Each row is a point on a landscape with many valleys, with its height.
A ball rolls from a point to the lowest of its 2 nearest points, and stops where none of them is lower. Distance is the straight distance between rows; heights are no part of it.
Q610: [ 16,  21,  17,  30,  20, -11,   1,  54,  -8,  -1,  40,  52, -17,   1, -73,
  42,  25,  -8, -18,   9,  30, -47,   2, -27]  height 29.4
Q11: [ 34, -15,  -1,  38,  50,   4,   0,  66, -11,  30, -17,  32,  38,   4,   8,
  43,   7,  12, -29, -69,  23,  17,  -1,  35]  height 53.2
Q7: [-27,  18, -15,  40, -21,  42,  33, -43, -22,   8,  20,  16,  57, -18,  -6,
  11,  -2, -15,   0,  14, -20,   1,   2,  26]  height 48.9
Q802: [ 47, -27, -23,  17, -18, -21,  -3,  -5, -39,  26,   2,  29,  53, -18,  17,
  -6, -11, -35,  12,  31,  14,   7,  40,  -9]  height 55.2
Q504: [ 31,  -7, -20,  13, -14, -21,  -4,  11,  20,  20, -20,  44,  36,  -6,  37,
  19,  13, -32,   5, -31, -24,  48,  27, -17]  height 46.2
Q500: [-64,  52,  23, -28, -32,  34,  13,  -1,  -4,  -9, -16, -29,   6,  31,   7,
 -50, -37,   3, -19,   6,  10, -21,  13,  -7]  height 22.6
Q116: [ 14,  14, -53, -17,   1,  -6,   8, -40,  11, -19,  36,  19, -12,  15,  -9,
   1,   7,  24,  11,  12,  18,  -6, -15, -25]  height 47.3
Q611: [ 60,  20, -19,  10,  47,  -9,  31,  54, -16, -45,   2,  34,  33,  82,  -9,
 -20,  15,  -1,  13, -42,   5, -15,   1,  -2]  height 45.7
Q554: [ 20,   0,   0,  -7,  -4,  29,   4, -14,  31,   5,   3, -48, -29,  -4,  43,
 -30, -29,  15,  20,  30, -30,   6, -25,  38]  height 20.8
Q532: [ 17, -30,  -4,  60,  25,  51,   8, -24, -29,  37,  24,   2,  30, -26, -17,
  14,  -1,  31, -29, -29,  -4, -14, -18,  45]  height 52.5
Q289: [ 37,  13, -43, -20,  22,  -7,  19,  41,  23,  -6, -12, -15,   1, -51,  46,
 -23, -41, -10,  24,  51, -21, -23, -11,  39]  height 63.0
Q83: [-62,  31,  32, -22, -47,  50,  -3,  -4,  16,   6, -30, -28,  -6,  16,  14,
 -35, -17,  12, -18,  -9,  -8,  20,  14,  -2]  height 27.8
Q326: [ 14,  -2, -11,  13,  45, -24,  40,  56, -40, -22,  26,  60,  38,  44, -24,
  38,  38,  24,   4, -14,  35, -20,   0,  11]  height 25.1
Q375: [ 55,   4, -19,   8,  50, -10,   9,  24,  21, -33,   8,  23,   3,  65, -22,
  -2,  13,  -4, -11, -24,  18,   0,   2,  -1]  height 45.1
Q325: [ 15,  24,  18, -21, -70,  17, -17, -34,   7,  31,   3, -29,  42, -27,  26,
 -61, -40,  16,  13,   6, -25, -14,  22,   3]  height 37.0
Q198: [ 74,  -4,   0,  49,   6,  21,  10, -12,   6, -13,  -4, -17,   8,   1,   6,
 -23, -19, -44,  -5,  15, -14,  11,  19,  10]  height 63.7
Q383: [-68,  55,  11,  -6, -36,  26,  40, -10, -41, -29,  -2, -12,  15,   1, -36,
 -47, -24,  11,   0,  14,  23, -28,  -1, -24]  height 28.8
Q527: [-15,  28,  17,  12,  10,  -6,   5,  21,  -3, -25,  36,  38, -40,  12, -58,
  19,  12, -13,  11,  36,  15, -67,  14, -55]  height 31.1
Q597: [-65,  18,  37, -22, -30,   9, -37,  11,  20,  -4,  17, -39, -50,  35, -27,
  16,  18, -10,  -3,  23, -13,  12,   1,   1]  height 62.1
Q763: [-44, -25,  18, -55, -16,  -5, -16,  -4,  21,  58, -48,  32,  10, -34,   8,
  17, -16,  25, -12, -28,  22,  19, -16, -15]  height 29.0
Q771: [  9,  -5, -18,  44,  29,  42,  21,  -9, -31,  12,  36,  16,  32, -24, -60,
  33, -10,  25, -21, -23,  26, -17, -42,  34]  height 54.1
Q474: [ 49, -55,  28,  10,  14, -17, -37, -25,  20,  -4, -17, -44, -17,  -3,  22,
 -13,  23,  19,   9, -18, -52,  29,  -6,  11]  height 34.3
Q631: [ 33,  15,  -9,   0, -16, -25,  -2, -38,  -3,  -3,  10, -12,  37, -19,  12,
 -41, -43, -50,  25,  34,  -4, -37,  12,  -7]  height 23.0
Q33: [ -9,  43,   0,  29,  -9,  34,   0,  21,  -2, -43,  33, -69, -53,  17, -25,
 -11,   4,  14,  -1,  16, -15,  10,  -3,  21]  height 16.1
Q43: [ -7, -42, -28, -24,  10, -23, -18,  16, -31,  43, -19,  33,  20, -18,  50,
  36,  -5,   3, -18, -13,  30,  25,  10,   1]  height 55.5
Q66: [-72,  37,  16, -20, -30,  13, -27,  25,  -9, -11,  33, -40, -49,  46, -25,
 -14,  -7,  -3,  -6,  31,   4, -18,   9, -11]  height 63.1
Q861: [ 28,  -4,  -3, -38, -29,  11, -33, -29,  23,   7, -15, -26,  21,   3,  42,
 -16, -30, -13,  12,  52,  -3,   8,  35,   9]  height 63.3
Q359: [-22,  21,  21, -78, -27,  12, -23,  11,  41,  -4, -44, -65, -26, -16,   9,
 -23, -45,  29,   7,   6, -14,  11, -18,   9]  height 43.5
Q619: [ 43,   8,  -9, -21,   4, -33,  27,  23,  15,  -7, -15,  14,  21,  20,  63,
 -34, -35, -11,  40,  45,   1, -17,  12,  -6]  height 33.5
Q276: [-28,  -5,  -5, -44,  16, -45,  21,  29, -24,  -6, -24,  60,  28,  44,  48,
   5,  11,  -9,  16,  -8,  22, -26,  20, -32]  height 31.2
Q585: [ 58,  10,  -6,  21,  30, -36,  45, -28,   0, -45,  25,  11,  43,   9,  -6,
 -18,  -8, -15,  41,  35, -12, -14, -14,   7]  height 30.7
Q465: [ 43,  -1, -19,  -7,  13, -19, -14,  -9,  21, -19,  -1, -36, -54,   2,   1,
 -21,  -8,  -4, -11, -25,   0,  19, -21,  -7]  height 33.4
Q72: [ -9,  -6, -25, -22,  -3, -28, -11, -27, -24,  10,  23,  12,   0, -39,  -1,
  32,  33,  32, -12,  -4,  37,  14,   5,  -3]  height 45.3
Q342: [-33,  46, -25, -30,  24,  -4,  11,  21,  32, -35,   9, -48, -38, -22,  11,
 -23, -32,   1,  17,  11, -21, -51, -35,  25]  height 39.4
Q214: [-36,   8,  25, -12, -47,  18, -32, -36,  21,  37, -34, -17,  32, -23,  16,
 -25, -15, -28,  -9, -36, -48,  17,  19,  -8]  height 61.2
Q882: [-61,   0,  42, -17, -45,  28, -22,  25,  15,  39, -24,  14, -38, -35, -18,
  26,  18,  24, -17,   4,  20,  14,   7, -21]  height 25.0
Q553: [-78,   7, -14, -25, -15,   5, -23, -12,  21,  34,  22,  15,  -5, -22,  -7,
  68,  10,  27,   0, -14,   6,   9, -18,  11]  height 41.7
Q829: [  0, -46,  14,  20,   8,  11, -29, -40, -39,  12,   0, -26, -12, -24,   5,
  -2,  25,   3, -42, -12,   1,  -5,   9,  20]  height 45.6
Q889: [  5,  -4, -10,  12,  25, -20,  37,  34,  -1,   0,  24,  58,  14,  25,   3,
  44,  41,  26,   1,   5,  31,   3,   6,  13]  height 22.5
Q281: [-27,  23,  -4, -22,  -2,  15,  17, -16,  14, -43,  -7,  18,  -4,  21,  -9,
  15,   9,  -5,   7,  58,  37, -30,  30, -24]  height 26.4
Q441: [-69,   9,   1,  43, -18,  20, -32,  28, -60,  22,  60, -26, -18,  13, -42,
  14,  24,  33, -26, -10, -14,  10,  11,  10]  height 51.3
Q352: [ 10,  21,  -9,   9, -22,  41,  17, -18,  -7,  -6,  12, -56,   0, -11,  31,
 -44, -38,  14,  26,  45, -29,  -4, -12,  36]  height 12.0
Q731: [ 54, -30,   2,  21,  29,   3,  -9,  54,  -6,  32, -17,  33,  42,  47,  15,
   4,  19,  -7, -23, -68,  -8,  32,   9,  28]  height 51.9
Q421: [ 32,  14,  -1,  20,   5,  16,  33, -39,  -7, -25,  32, -27,  21,  10,   1,
 -25, -22,  -9,  30,  54, -17, -20, -27,  36]  height 23.2
Q711: [ 49, -22, -23, -37, -13, -31, -21,  16,  34,   8, -18,   1,   7,  39,  52,
 -10, -17, -12,  44,   8, -33,  51,   6,  -8]  height 38.0
Q203: [ 11,  15, -10,  12,  33,  -2,  -9,   0,  19, -31,  20,  11, -15,  32, -49,
  23,  25, -25, -36, -23,  22, -16,   4,  -3]  height 43.2
Q732: [-23,  -7,  36, -20, -28,  -5, -32,   2,  35,   2, -29, -37, -71,  -9, -44,
  12,  26,  13,  20,  -9, -27,  50, -13, -23]  height 20.2
Q661: [ 48,  24, -25,   6,  32, -21,  52,   6,   3, -75,   0,  -1,  20, -18,   0,
 -15, -28,  -7,  56,  44,  -8, -22, -20, -10]  height 34.7
Q784: [ -9,  -8,  11, -60, -19, -28,   5,  -7,  17,  37, -29,  39,   0, -10,  24,
 -22,  -6,  24,  -3, -20,  33,   8, -11, -29]  height 26.3
Q999: [-22, -32,  25,   8,   2,  17, -14, -19,  41,  31, -51,   9,   3, -11,   4,
  29,   8, -38, -14, -29, -32,  41,   3,   5]  height 58.2
Q250: [ 26,  10, -37, -19,  58, -38,  10,  30,  31, -48,  24,   1, -43,  41,   4,
  -6, -16,  22,  36,  -2,   2, -43, -20, -17]  height 19.7
Q331: [ 78, -24, -23,  42, -19, -17, -10,  14,  -7,  18,   5,  13,  24,  15,  17,
 -27, -23, -45,  21,   9,  -9,  12,  35, -14]  height 59.2
Q876: [ 11, -31,  -1, -40,  15, -46,  -9,  44, -32,  -9, -19,   9, -19,  54,  29,
   5,  27, -20,  -8, -22,  15,  29,   2, -10]  height 50.1
Q937: [ 39,  18,   6,  36,   8,  11,  16, -26,  24, -17,   2,  -9,  14,   2,   7,
  -6,  14, -35, -13, -10, -23,  15,  12,  15]  height 64.2
Q995: [-34,   8,  30, -28, -33, -10, -10, -27,   5,   9,   3, -23, -33, -24,   2,
 -22,  22,  34,  -8,  -3,  13,   8,  -7,  -3]  height 42.3
Q482: [-42,  26,   4,  29, -41,  59,  22, -26, -25,  25,  -9,   4,  54, -20,  15,
 -18, -17, -14,  -9,  11, -14,   7,  26,  11]  height 43.3
Q913: [ 42,  -1, -10, -29,  -1, -21, -18,  31,  26,  14, -14, -38,  13, -46,  54,
 -31, -49, -18,  20,  55, -20, -19,   8,  40]  height 61.1
Q277: [-33, -27, -16, -38,  11, -42, -18,  51,   2,  12, -18,  41, -10,  19,  -1,
  70,  27,   1,  -1, -27,  24,  41,   0, -19]  height 52.2
Q302: [ -8,  34,  -2,   5,   6,  19,  15, -26,  38, -34,   0, -16, -11,  27,  11,
  -8,  -9, -35,  -2,  13, -15, -11,   1,   7]  height 62.3
Q851: [ 53,  -6, -10,  -3,  16, -31,  30,  30,  -9, -18,   0,  12,   4,  50,  47,
 -16,   4,   0,  26,  16,   4,   9,   1,   8]  height 37.9
Q774: [-81,  20,  30,  25, -38,  37,   3,  15, -38,  14,  -4, -26, -19,   3,  -2,
 -38,  11,  29, -21,  -9,   0,  14,  22,  -4]  height 33.6
Q993: [  3,  12,   6,  -2, -25, -22,   9, -48,  26,  31,   9,  14,  13, -29,  28,
 -28,   4,  -2,   5, -27, -21,   9, -14,  -4]  height 42.9
Q473: [-30,  11,   1,  33,   2,  19,  -7,  28,  11,  30,  24,  11, -30, -33, -30,
  55,  10,   9, -35, -49,  16,  -4, -18,   4]  height 25.6
Q637: [  2,   7, -42,  -2,  -1, -13,  -1, -12, -19,  -7,  51,  26, -10, -19, -40,
  40,  29,  35,  -5,   6,  39,  -1,  -9, -15]  height 46.0
Q835: [ 47, -46,  15,  -7, -31, -43, -50,  -3,   5,  39, -24, -14,  12, -22,  39,
 -40, -15, -19,  22,  -5, -24,  21,  28, -15]  height 51.4
Q577: [ -2,  -1, -20,  26,  17, -10,  44,  32,  -7,  15,   5,  57,   9, -24,  11,
  47,  13,  18,  -5, -15,  41,   7,  -7,  -5]  height 25.3
Q695: [ 21,  14,  33,  31,  -9,  23, -16,  23, -22,  -7,  42, -15, -48,   3, -64,
  17,  35,   4, -26,  27,  18, -13,  14,  -1]  height 13.1
Q598: [-14, -27,   2, -11,  -4, -12, -25, -26,  -5,  14,  -4,  -4, -26, -26,   1,
  16,  27,  13, -26, -19,  17,  16,   3,  -5]  height 43.9
Q378: [ 22,  31,  -6, -37, -15, -38, -10, -23,  53,  -1,  -7, -18,   4, -17,  36,
 -29, -24, -11,  29, -12, -28,  14, -12,  -8]  height 46.1
Q877: [ 16,  31, -25, -23,  52, -28,  40,  27,  12, -62, -23,  -1,   7, -32,  26,
 -19, -39,   5,  52,  38,  -4, -57,   2,  -8]  height 37.1
Q179: [ 12, -27,  11,  -6, -46,  13, -46, -39,  12,  41,  -4,  -8,  43, -14,  33,
  -6,  -7, -19,  10,  37, -20,   6,  53,  14]  height 60.6
Q146: [ 54, -36, -21,  29,  12,  -3,  18, -19, -47,  10,   4,  28,  39, -17,  -8,
   0,  -9, -24, -12,  14,  21,   8,   3,   1]  height 52.7
Q156: [ 61,  -5, -21,   3,   1,  -5,  24,  44, -32, -12,   7,  30,  32,  72,  36,
  -7,  25,  -5,  16, -19,  -9,  20,   5,   7]  height 41.8
Q641: [ 44, -64,  29,  46,  23,   0, -27, -16, -14,  30, -13,  -2,  14,  -9,  17,
  -2,  20, -18, -38, -20, -17,  -2,  20,  27]  height 47.9
Q978: [-70, -16,  42, -44, -30,  25, -13, -10,  27,  49, -52,   9,   0, -21, -10,
  23,   0,  26,  -4, -10,  -1,  25,  -4,  -1]  height 28.3
Q435: [-10,  19,   2, -42, -11, -44,   7,  12,  25,  -6, -16,  29, -35,  -4,   2,
 -17,  12,  13,   4, -18,  34,   3,  -6, -52]  height 24.2
Q186: [ 40,   7, -12,  38,  34,  12,  -8,  56, -10,   6,  19,  28,   1, -20, -61,
  41,  30,  33, -32, -41,  50,   4,   5,   1]  height 31.0
Q651: [  0,   2,  25,  46,  -5,  37, -13, -25,   1, -14,   8, -56, -13,   8,  11,
 -30,  24,  17, -12, -29, -62,  15,   1,  27]  height 66.9
Q951: [ 23, -18,  22,  -2,   3,  -2, -20, -13,  35,   6, -17, -62, -24, -17,  41,
 -24, -21,  -2,  17,   3, -59,  15, -23,  39]  height 28.0
Q956: [ 13, -11, -37,  13,  39,  -4,  34, -36, -20, -31,  20,  54,  43,   5, -46,
   5, -19, -22,  15,  -6,   7, -35, -26, -29]  height 58.8
Q607: [-22,  54,  19, -27, -10,   9,  33, -31,  19, -38, -15, -14,  42,   3,  14,
 -29, -35, -11,  19,  45,  -4, -54,  15,   1]  height 33.7
Q89: [ 29,  15, -33, -21,  51, -36,  16,  28,  62, -38,   4, -14, -27,  19,  30,
  -8, -24,   3,  33,  -3, -24, -24, -30,  10]  height 22.7
Q685: [-18, -63,  12,  17,  30,   5, -35,   5,  14,  37, -55,   3,   1, -31,   7,
  62,   2, -12, -18, -50, -24,  32,  -7,  10]  height 56.7
Q775: [-14, -10,  -6,  42,  12,  26,  27,   4,  -6,  42,  -2,  24,   6, -60,  29,
  46, -15,  29,  -9, -20,  29,  -5, -18,  18]  height 29.6
Q867: [  4,  29,  29,  17, -20,  12,  -1,  14, -15, -35,  28, -47, -56,  -4, -31,
  -1,  24,  12,   2,  49,  14,  -7,   5,   4]  height 7.1
Q694: [-36,  28, -39,   1, -15,  36,   2, -34, -16, -15,  -1,   6,   2,  -6, -21,
  -4, -15, -31, -26, -12,  19,  -9,   3, -25]  height 38.9
Q723: [ 17,  12,  17,   6,  35, -24,  30,   0,  -2, -56,  32,  -4, -19,  23, -39,
   7,  18,   9,  21,  50,  23, -42, -11,   3]  height 18.4
Q265: [ 15,   9,  -4, -24,   4, -22, -26,  19,  50, -16,  15, -23, -76,  24, -30,
   4,  -2,   4,   5, -17,   1,   8, -32, -21]  height 29.1
Q404: [ 46, -14, -37, -38,  29, -39, -17,  23,  39,  -9,  -4, -24, -15,  29,  49,
  -6, -30, -10,  32,  15, -31,  19, -21,  16]  height 30.1
Q24: [ 48, -39, -12,  35,   5, -11, -23,  31,   0,  31, -16,  34,  43,  -5,  33,
  31,  20, -14,  -6, -49, -35,  44,  31,   6]  height 49.3
Q781: [-11,  24,  -9,  37, -15,  45,  23, -13, -38, -39,  26, -63, -11,  13, -13,
 -39, -11,  20,  11,  24, -20,  20,  -5,  22]  height 24.0
Q925: [-73,  37,  -3,  20, -21,  31,  19,   8, -34,  -8,  54,  15,  -2,  19, -57,
  21,  11,   7,   7,  37,  11, -34,  -3, -10]  height 32.8
Q166: [-50,  27,  19, -18, -10,   7,  -1, -12,  60, -16,  -4,  -8, -31,  33,  -2,
  11,   9, -20,   2,   5, -11,   5,  -5,  -1]  height 60.7
Q628: [ 32, -13,   9,   9,  14, -16,  11,  18,  -2, -20,  20,  12, -17,  22, -13,
  27,  52,  25,  -7,  26,  33,  19,  18,  12]  height 19.0
Q231: [-28,  35, -20,   5, -25,  43,  27, -36, -41, -34, -11, -11,  23,  -6, -31,
 -40, -39, -30,  -1,  13,   9,  -6, -11, -31]  height 34.6
Q173: [ 41,   8,   8,  46,  30, -12,  51,   3,  -7, -11,  13,  34,  15,  -4, -37,
 -11,  25,   6, -16, -27,  29,  -4, -18,   6]  height 35.1
Q803: [  8,   8,  -8, -26,  26, -62,  10,  27,   8, -27,  17,  23, -41,  35,   3,
  -6,  19,  17,  24,  -5,  22, -22, -10, -36]  height 22.1
Q150: [-25,  25,  12,   7,  12,  13,  20,   5, -14, -65,  37, -25, -35,  23, -57,
   0, -12,   0,  33,  68,   8, -59, -13, -10]  height 22.8
Q115: [-54,  39,  10,  23,  -8,  30,  21,   9, -37, -57,  39, -22, -13,  39, -65,
  -4,  -2, -12,  15,  42,   0, -25,  -4, -14]  height 26.7
Q887: [-45,   1,  21,  22, -26,  25, -34,  37,  -4,  37,   9,   2, -49, -53, -27,
  59,  24,  18, -24, -19,   2,   9,  -1, -13]  height 21.4
Q484: [  3, -39,   8,  21,  48,  -8, -22,  47,  15,  36, -22,  18,  -1,  -9,  -7,
  68,   8,  12, -29, -68,  12,  29, -13,  23]  height 54.8
Q343: [-24,  -1, -17, -23,  18,  -9,  16,   9,   9, -15, -24,  56,  13,  27,  18,
  24,   5, -17,  -4,  27,  43, -18,  30, -35]  height 29.2
Q109: [ 10, -40,   8, -21,  22, -38, -18,  55, -31,   6, -25,  15,  -8,  39,   0,
  39,  44,  -3, -16, -54,   3,  49,  -3,   5]  height 51.1
Q324: [-47,  -5,   4,   9,  -6,  28,  -2, -19,  -8,  50, -15,   9,  25, -59,  38,
  35, -21,   9, -19, -14,  18, -10,  -1,  22]  height 33.3
Q369: [ 44,   8,  -1,   4,  17, -18,  16,   0,  -5, -53,  28, -29, -31,   5, -23,
   6,  27,  21,  11,  47,  30,  -1,  -1,  11]  height 14.3
Q728: [-56,   5,  16,  12, -21,  23, -17, -31,  12,  22, -24, -13,  22, -23,  16,
   9,  13, -25, -24, -38, -45,  28,  13,   9]  height 59.8
Q684: [-25,  27,  32,  24, -33,  21, -26,  30, -21,  18,  36,   2, -48, -22, -47,
  36,  38,  -6, -31,  18,   6,  -8,  16, -19]  height 17.0
Q384: [ -1,  -3,  33, -67, -36,  13, -38, -16,  24, -10, -59, -58, -10, -23,  17,
 -27, -19,  27,   0,  -1, -16,  31,  10,  -9]  height 45.2
Q865: [ 26,  25,   7, -17, -58, -23, -27, -29,  22,  31,   8, -10,  47, -26,  15,
 -50, -47, -26,  25,  12,  -7, -30,  28,  -7]  height 31.3
Q546: [ 37, -17, -59,   7,  30, -21,  17,  19, -54,  -7,   3,  57,  47,  33,   4,
   3, -15, -38,   0, -27,  10, -17,   9, -32]  height 55.9
Q555: [ 10,   1, -10,  38,  22,  49, -20,  38,  15,  26,  16,  19, -21, -13, -51,
  50,   8,  24, -42, -49,  30,   1, -10,  10]  height 28.5
Q800: [ 15,  -7, -42,  -4,  32, -37,  30, -25, -27, -16,  11,  59,  48,   8,  -1,
  -2, -11, -16,  24,   8,  13, -31,   2, -35]  height 57.6
Q992: [ 25, -11,  34, -74, -23, -27, -26,   1,  25,   0, -64, -27,   8, -13,  30,
 -17, -14,  17,   8,  11,   4,  41,  22, -13]  height 46.7
Q606: [-39,  48, -13, -67,  -9,   8, -10,  20,  38, -14, -17, -66, -14, -25,  26,
 -34, -51,   9,   8,   1, -28, -18, -28,  27]  height 41.5
Q454: [ -2, -77,  24, -13,  -1,  -8, -27, -33,  10,  64, -37,   9,   5, -11,  18,
  -3,   7,  20,  13, -11, -41,  30, -16,   4]  height 45.0
Q328: [-16,  51, -14, -18,  31, -15,  28,  19,  25, -59,   5, -25, -42, -28,  -6,
 -18, -27,   8,  35,  22,  -1, -66, -18, -10]  height 38.3
Q523: [-49,  17,  19,  -4, -31,  37,  28, -20,  -3,  38, -15,  28,  26, -34,  20,
  -1, -10,  15, -18,   8,  27, -15,   4,   9]  height 36.9
Q765: [ 17, -41,   4,  15, -20,  10, -20, -18, -11,  51, -14,  23,  41, -28,  40,
  11,  -3, -18,  -4,  28,   2,   7,  41,   8]  height 58.1
Q260: [-33,  -4,  26, -27,  -1, -10,  -4, -21,  54,   8, -41,   1, -17,  25,  -5,
   8,  -1, -41,   0, -10, -15,  25, -14,  -3]  height 59.6
Q742: [ -3,   3, -11, -24, -26,  38, -27, -40,  -6, -13, -13, -43,   3,   7,  23,
 -18, -21, -18, -12,  36,   4,  13,  27,   4]  height 65.2
Q658: [ 16,  21,  -2, -30,   3, -25,  22, -26,  10, -16, -13,   7,  22,  -2,  24,
 -39, -31, -15,  22,  34,  16, -39,   7, -17]  height 28.9
Q575: [-33, -54,  32, -17, -30,  24, -36, -45,   4,  44, -31, -10,   9, -28,  28,
 -12,  18,  48,   2,  -7, -40,  12,  -4,   1]  height 42.7
Q969: [ -8,  18,  21, -14, -44,  11,   0, -47,  -1,  23,   0, -26,  12, -29,  31,
 -53, -10,  34,   3,  -4, -17,   3,  -2,   4]  height 40.1
Q741: [  1, -16,  35,  -8,  -6, -21, -32,  14,  33,   8,  -2, -20, -80,   9, -47,
  10,  21,   1,  -5, -24,  -7,  31, -26, -19]  height 24.9
Q703: [ 18, -24, -25, -39, -12, -41, -18,  29, -36,  19, -26,  26,  21,  47,  51,
 -13,  -3, -42,   5, -31,  -8,  21,   8, -27]  height 52.0
Q511: [ 22,   6,   2,  21,  40, -27,  25,  53, -28, -34,  28,  60,   8,  18, -71,
  37,  27,  12,   4,   2,  41, -36,   4, -27]  height 27.5
Q820: [-12,   5,  -4,  -1,   2,  20,  36, -47, -27, -41,   6,   6,  34,  -1, -32,
 -41, -55, -32,  33,  34,  -6, -45, -35, -28]  height 40.8
Q808: [-45,  -5, -10,  27, -13,  35,  -9, -20, -65,  -1,  52, -32,  -6,  16, -38,
   2,  21,  32, -20,  14,   7,   1,   0,  26]  height 49.2
Q391: [-78,  34, -16,  -3,  -4,  12,   5, -21,   2,  -6,  48,  18,  -6,  22, -33,
  17,  10,   6,   2,  10,   4, -48,  -6, -10]  height 35.9
Q918: [ 56,  19, -43,   8,  22,  11,  14,   2,  -2, -40,   0, -43, -30, -25,   2,
 -30, -37, -13,   2,  11,   1,  -5, -24,   3]  height 38.4
Q838: [-32,  -3,  -3,  22,  -6,  12,  -1, -52, -65,   0,  29, -37,  11, -13, -15,
 -16,  12,   5, -22,  -1,  -3,  -6,  -4,  24]  height 47.4
Q245: [-22,  18, -27,  19,   8,  33, -15, -17,  -7, -15,  11,  -6, -14,  11, -44,
  29,  12, -35, -47, -29,  11,  -3,   7,   3]  height 41.4
Q480: [  8,  -6, -19, -35, -11, -21,  -2,   3,  39,   3, -30,  35,  12,  27,  33,
  17,  21,  -3,  23,  -8, -15,  60,   9, -20]  height 43.0
Q223: [ 15, -17,  20, -48,  11, -45,  -9,  26,  13, -17, -42, -19, -30,  19,  39,
  -9,   2, -11,   6,  14,  14,  33,   3,  -5]  height 48.5
Q590: [-74, -23,  30,  39, -18,  42, -16,   3, -22,  26,  -8, -23, -27,   1,   2,
 -14,  18,  28, -30, -36, -33,  15,   0,   5]  height 37.6
Q814: [ 22,  14,   2,  28,  16, -14,  53, -18,   7,  -4,  16,  29,  -8,   2, -15,
 -26,  -1,  -3,  -3, -13,  21, -26, -31,  -8]  height 32.4
Q396: [ 22,   0,  12,  65,   2,  53,  -3, -34,   5,   0,   9, -24,  23,   5,  -5,
  -7,  21,  -7, -24, -31, -50,  11,  16,  35]  height 65.8
Q884: [ 25, -60,  33,   5,  25, -25, -33, -18,  20,   6, -36, -29, -23,   5, -20,
   9,  37,  16,  -2, -34, -43,  48, -13,   6]  height 34.0
Q574: [-52, -44,  29,  33, -20,  47, -12, -14, -21,  27, -14, -10, -17, -31,  20,
  -2,  36,  58, -15, -10, -27,  -8,  -6,   6]  height 40.3
Q806: [ 62, -21,   3,  -9, -26, -49, -33,  35,  12,  21, -20, -35,   9, -29,  52,
 -43, -36, -23,  38,  24, -19,   5,  32,   8]  height 56.5
Q489: [-23,  17,   5,  29,  -1,   5,  27,   1,  18,  22,  30,  34, -36,  -9, -31,
   3,  14,   5, -22, -32,  22, -20, -31,  -8]  height 29.3
Q795: [ 23, -42,  38,  10,  18, -18, -26,  21,  23,  14, -16,  -6, -40,   8, -43,
  15,  44,  29, -15, -55, -10,  43, -18,  -4]  height 30.2
Q151: [-21,   6,  -3,  -3,  14,  -4,  35, -32, -15, -48,  14,  25,  17,   7, -35,
  20,  15,  -5,  15,  54,  31, -28,   5,  -9]  height 22.9
Q45: [ 45, -42,   5,  50,  38,  12,  13, -11, -31,  29,   7,  23,  41,  -9, -13,
   9,  -3, -18, -35, -10,  16, -11,   2,  36]  height 50.5
Q144: [ 13, -28, -49, -22,  12, -33,  -7,  25, -49,  29,  -6,  45,  31,  16,  39,
   9,  -4, -24, -12, -33,  20,   6,   3, -18]  height 53.9
Q13: [ 36, -80,  21,   2, -12, -34, -37,   3,  -8,  60, -30,  15,  13,   0,  37,
 -21,   0,  -5,  20, -11, -37,  26,  10,  -8]  height 48.0
Q73: [ 39, -18,   0,   6,  22, -32,  25, -17, -50, -32, -10,  -2,  12, -11, -10,
 -16,   0, -31, -13,  30,  41,  -4,   4,  -6]  height 54.9
Q970: [-86,  28, -16, -23, -20,  14, -13, -34,  11,  17,  29,   7,  12,   5,  -2,
  31,  13,   8, -12, -10,  -5,  -2,  -4,  12]  height 39.2
Q984: [-32,   8, -24,  39,   9,  49,  35, -19, -31,   2,  24,  19,  38, -21, -31,
  47, -15,  -5, -11,   7,  13, -13, -25,  26]  height 52.9

Where does a ball stop that starts at each point below?
Q359: Q352
Q806: Q500
Q375: Q500
Q7: Q889
Q970: Q369
Q302: Q250
Q597: Q250
